Each row is a point on a tangle of strands that fork, close into loops and nearly touch. The rows are in no order.
Points whose rows are less than 143 apart are linked; no others are. Some points are linked to none.
j_164: [-11 -12 -23 -15  -2  14  12 -14 -13 -13  21  -8 -16  -2  37 -28 -39  -3
  25  -1  12  27  21  26 -10 -12   0  13  14   3  10  38   8 -18  -7  -1
  38  10  16   4  43 -70 -12  17  14 -27 -15]
j_179: [ 13   3 -28 -21   1  21  26 -25  -2  -8  14   3  -6 -13  41 -38 -20  -1
  31 -13  -3  26  44  36 -24  -5   0  10  41  12  13  11 -22 -13  -9  18
  24 -10  12   2  12 -33 -18 -23  24 -22 -18]
j_376: [-27 -23 -34  13  -5  -4 -30  49 -26  -7  36 -24   0  10  -1  23  12  -5
 -45 -35  25  -8 -10  11  -6 -25  23  -5 -18   1   9  13  13  10  25 -14
 -31   9 -47  21   3  10 -22  35 -35 -11  -8]
j_850: [ 10  10 -14   5   9  12 -18  45 -26 -13 -31 -43  15 -15  21  25  21   6
   3 -18  14  47  23  46  11  -2  -4  -4  18 -44  20  -9   9 -13 -12   3
   5  30 -13 -13  17 -20   7   9 -28  16  46]
j_734: [ 37 -29   6  20 -26   4  31  13 -31 -19  15 -22  39  -3  19  14  52   3
  26 -10  16  36  19  15 -15  -8 -38  -7  -1   5  20  -4 -10 -20 -29 -15
   7 -15 -47  23  27  43 -14 -23 -18 -25  -9]
j_484: [  1 -21  -2   6 -22 -26 -36  20  -8 -23   4  23  23  18 -29  15   2 -25
 -24 -18  23  -6 -10  32   2 -15   9  21  -1 -12   2  26  18  15   6  -4
 -28  11 -27   4  10 -12 -28  13 -26 -16 -26]
j_609: [  0  -2  16 -24 -13 -21 -34 -21  18   7 -37   8  30  23 -45  30 -21 -35
 -22  45  13 -39  -9  20  32  -8   3  50   8 -19  -1 -19 -15   1  13  39
 -10  -5 -12  10   0  -1 -28 -50   2 -21   0]
j_815: [ 11  24  27 -28  -9  20   7  12  11  -7 -22 -41  19 -18   0  -9  16 -22
  22 -41 -39  -7   6 -10 -14  -3  24   7  32  17  -8 -15 -16 -33 -14  23
   1  -4  17   9  32   9  16 -34   1   1  24]
j_370: [ 14   0  41 -15   4  39 -30  -8   0 -25   8 -37  22   5   0 -16  45  30
   5 -37 -15  39   0  15 -11 -14 -39   1  30 -13   8  13 -18  -3  -5 -30
  45 -28 -35  31 -14  13 -13   3 -11   4  -4]
j_307: [-38  14 -75  29  47  25 -41 -30  -3  28  37   2 -62  -1   4 -24   4   0
  -1  31 -25  -1  -1  14  22  31 -17 -10 -10   3  38  -5 -37  -5  38  -2
 -10  -9  -8  -4  -8 -27 -10  -8  55   8   2]
j_987: [-33  10  32  24  -6 -22  20  -3  18  21   9   7 -26 -10 -14  21   4  -4
 -21  31 -16 -35 -36 -36   9  19  14 -35 -37  21 -13 -37  -7  29  22  -6
 -24 -20  20  11  18  49   7 -21  14  24  45]
j_493: [ 45 -19  34 -19 -37 -30  -4  50 -18  -5 -16  -9  25   0 -28  -1  29 -32
  -7 -60  -6  13 -31 -10 -18  -3 -16  17  23  31  -5  17  26   3 -42 -29
 -21 -16 -15  13  39  30   0  42 -56  -1 -26]
j_601: [ 32  10  13 -22   8  16  15  32 -13  -4 -27 -62  28   5  -5  33   2   1
 -23   6  12  16  -6   6   8 -22  -3  10  -1   9 -21 -45 -17  17  -2  14
  26 -38  -9  16  -7  40   6 -26 -24  23  10]
j_46: [-14  -4 -40 -42 -23  -9  32  -7   4  15  48 -31 -11 -28   0 -37 -39   0
 -19  -1  22 -30  27  -4  10  -4 -10   4 -21  -9 -12  26  17 -11 -20  19
  11  31   0  -4  -1  -1  29  47 -10  -9 -12]
j_648: [-13  29  26  24  21 -10   2   9   4  19 -25  13 -38 -17  -6  10 -36 -16
  -4  21  -8 -28 -25 -28   3  23  25 -39  -4  12 -11 -41   1  28   7  13
  -6  -7  43 -24  17  26  13 -37  27  22  37]
j_788: [ 28  32  29  14  27   4 -15  31 -24 -24 -40  23  45  29   9   3  -2   1
 -11 -24  -2 -11  -4 -12 -37 -18  17  -5  30  20  -3  -6 -13   1  -3  -6
  13 -43  19 -15   9   8  23 -40   6 -10   2]
j_639: [-25  -2  17  26   9  14   0  -3   0 -13  -4 -49   2  -9  13  33  42  39
  -9  25  20  30   6  23  35  -7  -8  16 -22 -44  16 -25   9 -15   8 -21
  16  13 -17 -20  -1  -4   1  21 -33   8  50]
j_30: [-32 -28 -30  -1  24  21 -15  -2 -20 -14   0   2 -17  20  24  10 -47 -13
  16   5   0  47  -8   1  14  -4  21  10   2  12   5  31  14 -22   5   1
  19  22  25  21  35 -93 -40  20   1 -17 -13]
j_137: [ 29  -6   1 -34   6  17   2 -22  20  13   4  18 -46 -36 -18 -46 -35 -14
  31 -20 -17  26  12 -22 -10   6 -25 -24   8   4 -35 -10   7  -1 -35  20
  22  11  -3   7 -33  26   1   3  15  22 -48]
j_717: [ 37   7  -4 -21 -27  -4  20  27 -18 -11  -8 -57  38  -7 -20  33  30  -7
  -8 -12   8 -12   3  -1   0   0 -13   4 -21  17 -20 -26  -6  -5 -17  24
 -11 -23 -42  16 -19  84   4 -10 -18  16 -11]
j_526: [  3 -15 -40  16 -26   8  65   2   2  26  24  -4  14 -21  37   0  21  26
  34   5  22   7  25   9  -1  15 -10 -11 -20 -21  13   9  -6 -33 -21  18
 -26  42   2 -11  -6 -15  39  37 -26 -10  51]
j_328: [  7  -6 -16  13   3  -5  30   7 -24  -8 -40  57  -8  -3  20 -15 -57 -12
  38   3   1  -1   0   2 -40  24  35 -25  15  27   2   8   7  13  -8  10
 -13  32  24 -15  13 -19 -12 -32  26 -28  -5]
j_981: [ -6  31 -11   5  17   7 -11 -41   3 -20  25  -5  12 -13  23 -25  29  60
 -20  -1  15 -20  34  22 -14  -9 -14 -15 -11  -8  14  33 -14   1  19  -8
  26 -11  12 -13 -26   6  36  19  14   2   2]
j_635: [ -8  13  30 -14  33  33 -73  23   3  14 -28 -39   7  -6 -27 -33  17 -28
  17 -12 -47  28  -9  -9  11 -14  -6  11  48 -26  25   4 -18 -42  -2 -27
  46   3 -13 -12  24 -15  -8   5   7 -10 -10]
j_806: [ 19  12 -10 -28 -24 -27  19 -34  13 -17  -9   1  42   1 -25  16 -13 -10
 -17   7  31 -21  34  21  38  -3  -2  42 -22   0 -33  -5   6   9 -19  49
 -10  -7  26 -18 -16  11  17  -2 -16  11  -5]
j_548: [ 15  11  43 -31  11  -5 -32  12   9  -2 -65  18  11   7 -41  20 -14 -23
  36  36  11  33 -10  -8  45   3 -12  30  18 -20 -24 -43  19  16 -26  33
  19  -8  14 -41 -15  -9   8 -24 -10  21  -6]
j_755: [-34 -31 -19 -32  10   1 -35   1  -6 -17  -1  28 -30  17 -13  13 -40 -30
  18  -3  15  34 -11 -16  50  -1  14  23 -11  11 -22  33  34   9   2  18
  -8  19  19  12  13 -87 -43  31  -7   5 -39]
j_688: [-27  -7  -5 -26  -4  18  37 -20  28  37  27 -54 -33 -24  45  -3 -19   0
  -9  23 -19   1  -1  -8  28   8   7  16 -16   0   0  -3 -28 -37  13   2
  26   0  37  48  24 -22   2   8  -3   9  38]
j_201: [ 29  -2  41 -24  -9  -8   2   7  -2  21 -49  27  -4   4 -31  -4 -42 -17
  31  49  13  20  -8  -9  16   7 -31   9  36 -18  -9 -26   8  13 -43  14
  42  12   8 -18  11 -11 -22 -34   1 -16 -22]
j_924: [ 35   1  11 -45  -7 -26 -41  54 -11   4 -23 -10  -2  43 -33  27 -33  11
 -48   5  24  19 -14  21  18 -29  -5  53  16 -13 -17  -3   1  45 -15 -17
   3 -26 -22  32 -21 -25 -19  46 -47  16  -8]
j_633: [ -9  32  20  21  20  -7  -8 -41  12 -34   2   2  13  -7  16 -16  40  51
  -3  32  20 -26  11  36   5   5 -26  -3   6 -33  36  19  -1   1  11 -27
  44  19 -14 -53  -5 -16  -1  19  21  -7  16]
j_205: [-22 -16  15  -8   4  14 -40  27  -6  12   8 -53   4 -17 -20 -54  15 -32
  14 -21 -46  19  -9 -19   9 -10  -9   3  24 -12   8  -4 -10 -47 -15 -18
  20  -7 -17  -7  32  20 -10   9 -22 -14 -36]
j_597: [-16 -23 -13  21 -29 -13  22  42 -17  24  21  -9   2  -5   9  28  14  19
 -31   7  14 -16 -26 -19 -12  -1  25 -27 -31  -6  14  -2   3   8  23 -22
 -33  30 -40  27  -3  39  -8  21 -16 -12  26]
j_530: [ -5   6 -23   0 -20 -19  39 -14 -15  -7  14  14  18 -15  13 -40 -21 -13
   9 -11  -8 -54  29   0 -12  -5  17   2  -7  27 -30  -7  -9 -43 -16  31
  -9 -14  48 -44  25  23  34 -36   7 -22 -24]
j_189: [ -2  -3 -31  32  -2  12  48 -30  -4   2   5   1  20  -9  29   1  31  -8
  20  35 -16 -11  22   8   4  21  -4  16  -4  22  22 -45 -42 -40  16  12
 -21 -32  10  -8  13  27 -12 -68  10 -24  11]
j_524: [-23   2  10 -11  -4   7 -40 -14  23  21  -9 -40 -13  -3 -24  20  -2 -42
 -21  20 -13 -30 -21  14  45   1   5  27   8 -13   5 -34 -19  10  31  19
  -3  -5 -21  15   6  20 -28 -57   5   6  10]
j_208: [ 26  19  -5 -24   5  24   4 -16  30  10   8   7 -35 -30  -2 -24   1  38
  23 -26  -7   7   5  -4 -33  28 -29 -45  21  -9  -5  21   2  10 -21  -2
  17  30 -14  25 -56  34  19  14  22  24  -5]
j_352: [  1   7  40   4  33  31 -30 -21  23   4 -10 -15  -5   9  -8 -10  39  19
  18   8 -26  24  -7  -9   0  -9 -28   2  31 -22  19  -1 -13 -11  12 -36
  44  -6 -16  10 -28  -3   1  -7  17   4 -10]
j_677: [ 11  10  51 -21  -9 -23   9  34 -16  -2   5 -19 -10   8 -21 -22 -15  26
 -35  -9  24  -5 -24 -26  -3 -11 -22 -14   7   0 -20   3  24  30 -38 -30
  46 -10 -20 -15  -5  41  12  33 -26 -10 -31]
j_957: [ 13  37  38  -7   9  17  15 -24  24  -9 -21 -37  -4 -29 -18   2  20 -13
  27  -8 -33 -32  -8 -33   6   4 -11  -3  22  23 -13 -43 -12 -15 -13  29
  19 -34   8 -25   6  46  32 -53  12  13  11]
j_47: [ -6  -9 -58  -8 -17  17  30  20 -10  13   4   1   0 -29  32   4   4   1
  43 -21  25  12  22  39 -11  24   4 -26  18 -17  34  10   9   3 -14  39
 -38  56 -35 -11  -9 -20   0  10  -9  -7  50]
j_471: [ 32  16 -38 -14  -5 -11  19  -4   0 -15  -3  13  47   4   2  25   3  11
 -24 -30  21  -1  42  32   2  -5   4  21 -13 -15  -7  18   4   5  -6  10
 -30   6  20   9 -37 -15  44  24 -17  24  15]
j_479: [-10  41  39  15  19   2   2 -30  16 -12 -17   2   5 -15  -3  14  17  -8
  12   5 -13 -42   3 -21   3   5  14  -4   2  30 -12 -31   5   1   2  28
  -6 -31  41 -64  14  32  41 -46  32  17  22]
j_564: [ 19  15 -39 -11  10 -12   7 -21  -3  -2  25  31  17  10   3  10 -27  13
 -48 -30  20 -21  26   1  -6  -8   9  17 -16   7 -14  44  -4  28   7  -9
 -20  -9  32  25 -45 -23  36  43   6  24 -20]
j_948: [ 14  -2  42  22  -8 -21  12  31 -27 -42  29   5  17  11  23  15  28  29
 -16 -45  39 -11  -1  21 -21 -13   7 -22  -2  22   0  23  22  36 -11 -29
  -1 -17 -18 -25  21  19   6  14 -22 -20   1]
j_351: [-35 -24 -43  -4  15  17 -47 -20  29  28  41 -20 -52 -16 -15 -45   7 -30
  13 -18 -50 -28  -5 -13  15  13  -9 -18  -1   4   2  -8 -21 -19  10  15
 -23  -1 -30  -9 -22  38 -13 -16  19   8 -37]
j_107: [  7  10  10 -27  -3 -20 -58 -20  15 -23  -7  30  23   8 -39  -7  11  -5
  -2 -22  15 -26  10  32  -3  -6  -9  24  21 -18   8  61  13  20  -1   9
   4  22 -34 -10  -5 -22 -10   9   9 -22 -19]
j_272: [ 11 -14 -59   5   7   4 -24  49 -34  15 -13 -10   5   5  -5  26   4  -1
 -19  -4  29  52   9  27   8   2  -5 -14   0 -41  11  -4  29  11 -22  -2
 -14  47 -25  13 -25 -21  12  44 -36  22  14]
j_196: [ 27   8  13  22  24  32  20  -6  13  20 -42   1   1  -8  -2  15  -7 -12
  12  41 -36  21 -20 -32  -9  -6 -28  -9  19  -4  12 -71 -37 -19   6 -20
  31 -37  12  32   8  23  -3 -65  12   4  12]
j_680: [ 17  -2 -58 -12  -6 -13 -32  43 -24  18 -15  -7   6  25 -32  27 -21 -12
 -46   3  22  29  -6  10  19 -15  -2  16  -3 -27 -14  -3  21  26  -5 -14
 -13  22 -36  37 -39 -16   5  56 -38  38 -22]
j_447: [ -6  12   5   4  23  10 -23  19 -17  -2  -1 -26  -5  17  -2  17 -10  -3
 -46   1   7  -1  -8  -4  11 -16   0   4 -12  12 -32 -54  -8  39  15  16
   0 -55  10  -5 -22  38  -3 -35 -15  34 -13]
j_504: [-17  20  11  14   3  -5  44 -29  17  14   2  13 -72 -15  40 -19 -34  23
   7  56   5   1  -8  -3 -22  22  19 -19  -9  31   1  -1  -3  16  25  -2
  21  -1  44  17  22 -15 -11 -10  49   8  26]
j_73: [-43 -10 -12  18  21  16 -37   2  -4   7   4 -36   0   1   2  17   6 -40
 -11  12 -23  -8  -6   6  40  -5  22  16 -20  -4  -8 -46 -10  -1  19  20
 -23 -25  17 -23  11  11  -6 -45 -12  25   5]
j_689: [ 24  -4  24 -40  -7 -13 -42  19  -5 -14  -2  18 -11  58 -23  35 -30  16
 -29 -15  32  34 -14  27  10 -23  -7  33  11 -27 -20 -17   6  62   9   8
   1 -37 -17  21 -37 -22 -25   7 -19   7 -26]
j_209: [  1  16  53  23  -8 -35  -2  47 -23 -18  13 -17  19   6  -4  27  32  43
 -41 -12  38 -31 -22  -9   0 -19  -5 -13 -20 -12  -6   1  27  21 -10 -34
  10   1 -38 -32   1  50  12  43 -33  -4   2]
j_556: [-10  -2   8  22 -11  -4  15  -7   9   8  12   4  -2 -10  -2  22  38  18
 -11 -10   2 -15 -12 -15  -8  20  18 -25 -24  10  -4  -6   5  21  14   1
 -45   5  -7   4 -26  39  11   0  -3  17  36]
j_158: [  5 -19 -19  10   3  19  40 -24  -1  -9  11   3  -5 -10  36  -9  23   0
  37  -2 -14  18  21  13 -17  16   4 -15  18  20  22 -18 -25  -6   2  18
 -18 -10  -4  -2 -10   5 -31 -44  16 -16   5]
j_708: [-31 -20 -10  19  -2  -9  -4  33   8  19  37   2 -11   0  25 -30  17 -12
  -2 -61 -33 -25 -16 -47 -16   2  34 -26  -5  21 -19  24  -2 -37 -11  -8
 -50   6   9  -3   1   1  46  41 -22  14  10]
j_433: [ 52  -3  25 -25 -47 -19  16  18  -7 -29  -1 -27  55  11 -42  27  37 -14
  -5 -39   3  -9   2  -3   5 -14 -22  28  -7  36 -20   9   9   4 -28   8
 -11 -37 -36  19   6  50   0  14 -35   3 -21]
j_900: [ 22  10   2  10  23  24 -44  14  12   4 -48   9  16  -7 -30  21  49 -11
  34 -18 -33  17 -10   2  -1  15  -1 -29  40 -26  16 -20   7   2 -14  10
 -17  27 -25  -5 -34  25  13 -32  11  39  10]
j_932: [ 28   8  20  -7 -22   0  35  25 -30   4 -33  -7   6   4   4  -6 -39   0
   5  29  31  20   5   8 -10   2 -14  -4  29  -4  16  -6   8  10 -39  -6
  46  10   1   0  38  -2 -18 -20  -8 -34   3]
j_521: [-12  -2  30 -34 -17 -32  -7  11  22  21   7 -20  -7  -5 -18 -11 -35 -18
 -42 -32  -1 -41 -21 -33  15 -10  40  19  -2  17 -31  41  18   2  -7 -18
   0  16  10  18   6 -11  14  66 -15  15  -5]
j_983: [ -5  11  39  26  42  27 -30  -8  26  -6 -19   2  -2   2 -16  16  66   9
  40   1 -38  23 -27 -15  13   9 -15 -19  18 -30  27 -23  -2   8  10 -17
  -3   8 -14 -18 -38   8   9 -10  19  34  23]
j_313: [-28  -3  29  48  11 -18   1  16 -20 -12 -18  11   8  31   9  42 -10  22
 -29  27  28   1 -26 -10   1  -6  25   6 -36 -20   0  -3  28  18  21 -34
  -1  14  20  -9  14 -43 -11  17 -19 -12  34]
j_472: [  3   9  38  30   7 -13  34 -36  37  21   2  60 -58   7   3 -25  -6  27
  19  58 -11  17 -25 -34 -33   5   7 -24 -18  -1   0  17  13  -5  24 -30
   8   8  21  29   7 -20  -4  30  47  12   0]
j_667: [  8  33 -15 -14  18  13 -12 -41  16   8  12  12  -1  -1  24 -16   6  40
 -30 -23  -4 -11  31  14 -18   3  -3  -4  -4   8  -8  36 -26  11  33  -3
   0 -24  26  25 -34  -1  40  -5  46  24  10]
j_716: [-19  17  -5  33  25  -8  -4  16 -23 -10 -32  46 -25   9  17   2 -46  -2
   8 -18  -3 -22 -17 -16 -34  32  49 -26  -3  32 -10   3  14  37  18   0
 -35   8  45 -28   6  -1  -1 -26  27  -4  13]
j_513: [ -3   6  -1  19  36  29  15  -8   7  22 -30  -3 -18  -4  28  21 -18  -4
   2  61  -9  36  -8 -12  12   4  -5   1  10 -10  11 -52 -31   1  22  -8
  26 -18  43  36   5 -24 -24 -41   8  11  32]
j_337: [ 28  17  10  17  13   6  16  12 -16   2 -41  18  18   9   9  -7 -31   0
 -20  10 -17 -16  -9 -30 -42 -19  -2 -26   9  27 -10 -40 -31  -8   1  -8
  28 -53  29   5  10  36  11 -58  13 -18  -5]
j_17: [ 46  -2  20   3 -35  -1  61  14 -23   2 -22 -20  16 -11  12  12  24  -6
  32  29  20  28   9   0 -10  19 -38 -16  17  -2  26 -25   6  -6 -46 -10
  21  17 -44  15  31  21 -24 -27 -17 -27  16]
j_517: [-43 -11 -23  34  23  25 -20 -10   3  16  25 -46  -7  -3  21   7  36  22
 -16  19 -11  12  13  14  22   0  -8   6 -26 -31  33   5 -11 -30  30 -15
  -1   2 -13   1  -3 -16   3  19 -10   0  37]
j_747: [ 18  24  25 -45  -8  32 -18 -14  15 -26  18 -36  14 -17 -10 -22  26  27
  10 -47  -4   1   9  15 -10  12 -48 -23  18 -11  -1  38  -3 -10 -26  -5
  23  10 -26  22 -39  36   8  35  -5  24 -19]
j_561: [-24 -14 -22  -1 -21  -4  38 -44  -7 -23  37   7 -23  14  19   2 -22   7
  16  46  29   7  -2  32   4   1 -10  26 -11  -2  24 -12   5  32  27  12
   0   9 -26 -14   9 -38 -69 -19  16 -37 -20]
j_216: [ -4  -2  19 -53 -30  -7  27  -2  15   7  21 -31   6  -8 -15  -4 -19   6
 -31 -17  11  -8   2  -6  15  -7  11  15 -18  -7 -14  49  22  10 -18  -6
  16  29 -10  30   1 -14  11  65 -25   8  13]
j_607: [ 36 -26   2 -35  -4  16  39 -32  43  17 -10  45 -47 -31   3  -9 -20 -16
  52  -3 -34  32   4 -28 -17  12  -4 -21  10  19 -32 -12  -5 -14 -19  22
  -2  23   0  37 -22   3 -34 -17  18  25 -15]
j_543: [ 38 -24   0 -14 -44 -28  15  57 -21  -4  29 -32  17 -13  -7   3   5 -24
 -24 -54  12   1 -11  18 -22 -15  -4  20   5  32   7  25  14   3 -20 -27
 -19  -5  -4  26  53   7 -16  63 -51 -17 -21]
j_265: [ 32 -24  22  -2  -4  21  50 -23  43   3 -17  46 -22  -8  16  13  15   6
  48  -9 -37  55  -4 -47 -19  12   0 -21  -9  28 -24 -21 -10 -13 -18  12
  -9  -7  34  45 -19  -5 -11 -12  10  31  13]
j_83: [-20 -27   0  22  15 -15 -13 -22   8  -9  19  31 -43  22  16 -27  -5  -8
  40  28 -44  -4 -40 -26 -16   4  28 -11  -4  27  19  33  10  -9  31 -33
   4  33  13 -44  11 -32 -37   5  60 -23 -22]
j_210: [-40  -1 -27 -14  -7 -14  -2 -23  24  29  42  -5 -33 -27   2 -53 -17   2
  -4   9 -18 -45  10 -21   2   0   5  -3 -27   6 -16  43  11 -47  -1  11
   1  16  19 -14   4 -15  43  32  22   3 -19]
j_358: [-39   1 -58  37  29  34  -6 -29   3  19  36  -1 -43   3  44 -27  21  27
  13  15  -6  11  10  10  -5  18  -5 -25  -9   2  40  21 -26 -12  23   6
 -14  -5  -3  -7 -15 -44   7  13  32  -5  27]
j_818: [-27 -17  42  45   4 -10  -5  -3 -27 -30   4  17  -6  47   0   3 -23  25
   3  36  17   5 -27  -3   4  -7  12   9 -29 -12  18  12  23  19  20 -36
  30   3   6 -38  37 -52 -28   1  -7 -43  -6]
j_770: [ 16   9  52 -14  30   7 -16  -2  12  -7 -26  43  16  25   0  17 -14  -5
  -5 -18   4   8  -3 -34  -7 -12  19  21  15  16 -32  11  -7   5   4  -7
   6 -32  43   5 -14 -34  12 -13  14  23  -1]
j_982: [  9   9  34  35  -8 -34   1  29 -16 -10 -14  24  32  38 -15  24   9  50
 -51  17  41 -11 -14  -6   1 -14 -19   7 -20 -44   6  10  23  22   7 -47
  14   6 -23 -13 -16  -4  21  43 -24 -13   7]
j_555: [-16 -18 -54  10 -16   9  43 -20  -9  10  37   3 -26 -13  23 -13 -13  14
  11  35  34  18  18  12  -9   6 -13 -11 -12   7  20 -33 -12  23  10  15
  -5   2 -11   9 -18  11 -32 -18   1 -26  -8]
j_54: [-35  -5 -63  27  12   3 -22 -13  16  43  36   5 -61 -33 -16 -24  -2 -37
  16  15 -38 -26  -8   7  18  42 -26 -27  -4  -8  23 -41 -39   0  33  13
 -31  -7 -29   1 -15  39   0 -23  28  10   3]
j_736: [  7  -8 -25  31  -1  -5  14  13 -33 -16 -15   0  61  10  10  21  10 -26
  -4  17   9 -16  27  17   3 -24  10  24 -16  11   5 -28 -16 -34  10  17
 -16 -31  12 -11  35  19  -5 -55 -11 -33 -12]
j_142: [-45  -4  13  48  32   0 -49 -20  -9  -9  13  14 -26  52  -5   0   1  11
  -5  26 -36  -1 -36 -25  12  -1  22  -2 -32 -11  25  14   0   5  50 -42
  -4  -1   2 -32  18 -38 -31  -7  37 -13 -11]
j_497: [-19   0 -37  -3 -12 -18  15 -42  21  16  17  39 -27 -33  -3 -54 -31 -15
  24  12 -24 -54  12  -6 -17  14   3 -14 -12  25 -14  14   1 -22  -1  27
 -22   8  30 -36  -7  18  26  -4  42 -11 -37]
j_174: [-16 -14 -17 -32  -4  14 -24   8  11   9  36 -40 -24 -25  -7 -71  -1 -29
  22 -52 -56 -20   8  -6 -20  -9   4 -19  27   9  -4   9 -20 -47 -10  19
 -11   7  -6   2  16  36  -2   0   6 -15 -38]
j_271: [ -7  13  -9  29  23  -6 -36 -23   1  -7 -15  46  36  12 -28   1  21  -4
  -5   9  -5 -24  11  -6   8  -1 -13   0 -16 -22  -9  -1  12   9  14   3
 -21  -5  11 -30 -37  25  32 -12  19  13 -33]
j_582: [  4  10   2   1  10 -17 -24 -44  13 -26   5  38   9  27 -22  -2   9  26
  12  21  15 -13  13  45   8  -4 -33  16  11 -40  30  39   6  18  17  -7
  20  36 -39 -39 -17 -38 -24   9  37 -29 -21]
j_14: [ -6  -5 -31  -7 -26  -2  23 -26   6 -31   2  11  10   0  13  32 -25  22
  -8  14  56   9  23  54   3  -5   1  26 -14 -13  17  17  11  34  20  14
  -6  29 -17   7  -2 -51 -37   4   2 -23  32]
j_997: [  7  -8 -32  20 -17 -18  18  15 -30   2  10   4  58  -3   3 -28  -5 -13
  -4   5  -6 -24  27   0 -19 -16  -5   3  -1  -4   8  12 -12 -59  -7  -5
  -1  -1  18  -7  35  12  27   2 -21 -42 -24]
j_391: [ -8 -20  30 -35 -35 -36   7   8  16   3   0  16  16 -14 -26 -14  -9 -53
   8 -36 -21 -14 -13 -29  25  -1  41  25   8  34 -39  17  22 -19 -37   8
 -22   4  25  -2  34  -4   5  33 -34   6 -29]
j_110: [-12  -5  23 -14  -2  14  28 -36  26  20 -11 -26   1   2  28  17 -18   8
 -20  50   3   5  -1  -3  29  -8   3  39  -5  -3   5  -6 -30 -16  28  -1
  41 -12  35  43  18 -39 -22 -10  -5  -7  31]
j_249: [ 15  -6 -11  13  -4  -7  23  -3   1  -5   7  10  33  -3   4  17  42  23
  11 -24   2  11  12   1 -14  15  -2 -16 -19  -8   2  18  14  -7 -13   2
 -35  15   5   4 -35   5  36  23 -19  20  35]
j_620: [-42 -33 -29  26  -1  -7 -25  37 -16  -1  46  -3 -10  17  10  -4  -4  -8
 -32 -40  -7  -2 -15 -28   2 -20  43  -1 -10  23   0  28  32 -18   1 -32
 -31  -4  -4   7  20 -39   4  62 -38   0 -12]
j_602: [  9 -14 -13 -23 -42 -42   2  -9   0 -13 -12  10  45   4 -42  18 -10 -42
 -15  16  33 -27  10  32  23  -9   1  46 -17  -2 -26  -4  12   7 -11  36
 -20   0  -6   5   7  13 -19  -7 -32 -15 -32]
j_603: [ 41  -5  26  32 -22 -20  36   1 -33 -39  26  25  43  23  12  18  43  36
  -2 -10  32   1  17   2 -23 -17 -37 -13 -17  11   4  -1   7  11 -10 -21
  11 -41 -21   0   7  35   8 -11  -7 -33 -29]
j_409: [ -2 -13  29 -18  22   0 -19  -8  14   6 -19  52 -11  16 -19   6 -22 -10
   2  19   6  24   1 -36  30   2   6  18 -10  -1 -45  16  15   0   9  -5
   8  -9  34   6 -12 -48   1  24   7  21 -28]
j_670: [-22  24 -13  -5  -1  -4  19 -37  13  15  18  13 -41  -8  32  -9 -37  29
 -33  20  20 -20  15   6 -21  16  16  -8 -32  23  -6  24 -11  28  33   3
   2 -19  44  19   2 -13  15   1  45  17  25]
j_231: [ 26   3  10   3  14   2 -47  26  -7   0 -59  22   8  27 -48  34  12 -29
  31  18  -4  21 -21  14   5   2   1 -10  25 -28  -3 -48  26  36 -13  29
  -9  15 -33 -32 -27  22 -14 -42   4  19 -11]
j_595: [-13  23  11  -6   7  10 -17  33   9  16  -9 -24   8  -8  18  -1  15  -8
 -18 -56 -39 -27  -8 -13 -15   1  40 -14  16   6  -7  20 -17 -33  11  -7
 -23  14  23  14  16   2  36  -5  10  15  42]
j_465: [ -2 -12 -51 -15 -19   7  24  17  -5  17  -5  49 -14 -36  22 -24 -18  -9
  46 -30   4   7   9  11 -34  30  20 -37  19  13  17  27  14   7 -21  24
 -35  57  -7 -17  -3 -22   9  18  15  -9  15]

A fork is a point with three links, a tip a point with one. Leave the first point through the second and follow the links. Name the first fork or tip that comes.
j_517 / j_358 | j_352
j_736 / j_997 | j_391
j_30 / j_755 | j_688
j_521 / j_216 | j_158
j_351 / j_54 | j_689
j_983 / j_900 | j_209
j_493 / j_433 | j_602

A tip is a point with one link. Name the tips that can be reached along the links from each point below, in the order of the rows.
j_708 | j_472, j_543
j_521 | j_688, j_14, j_391
j_983 | j_677, j_689, j_265, j_83

How many points has the smallest loop of links through each point below? Write - if it is on no loop.
j_716 | 9
j_433 | -
j_479 | 11
j_376 | 8
j_582 | 10
j_818 | -
j_561 | -
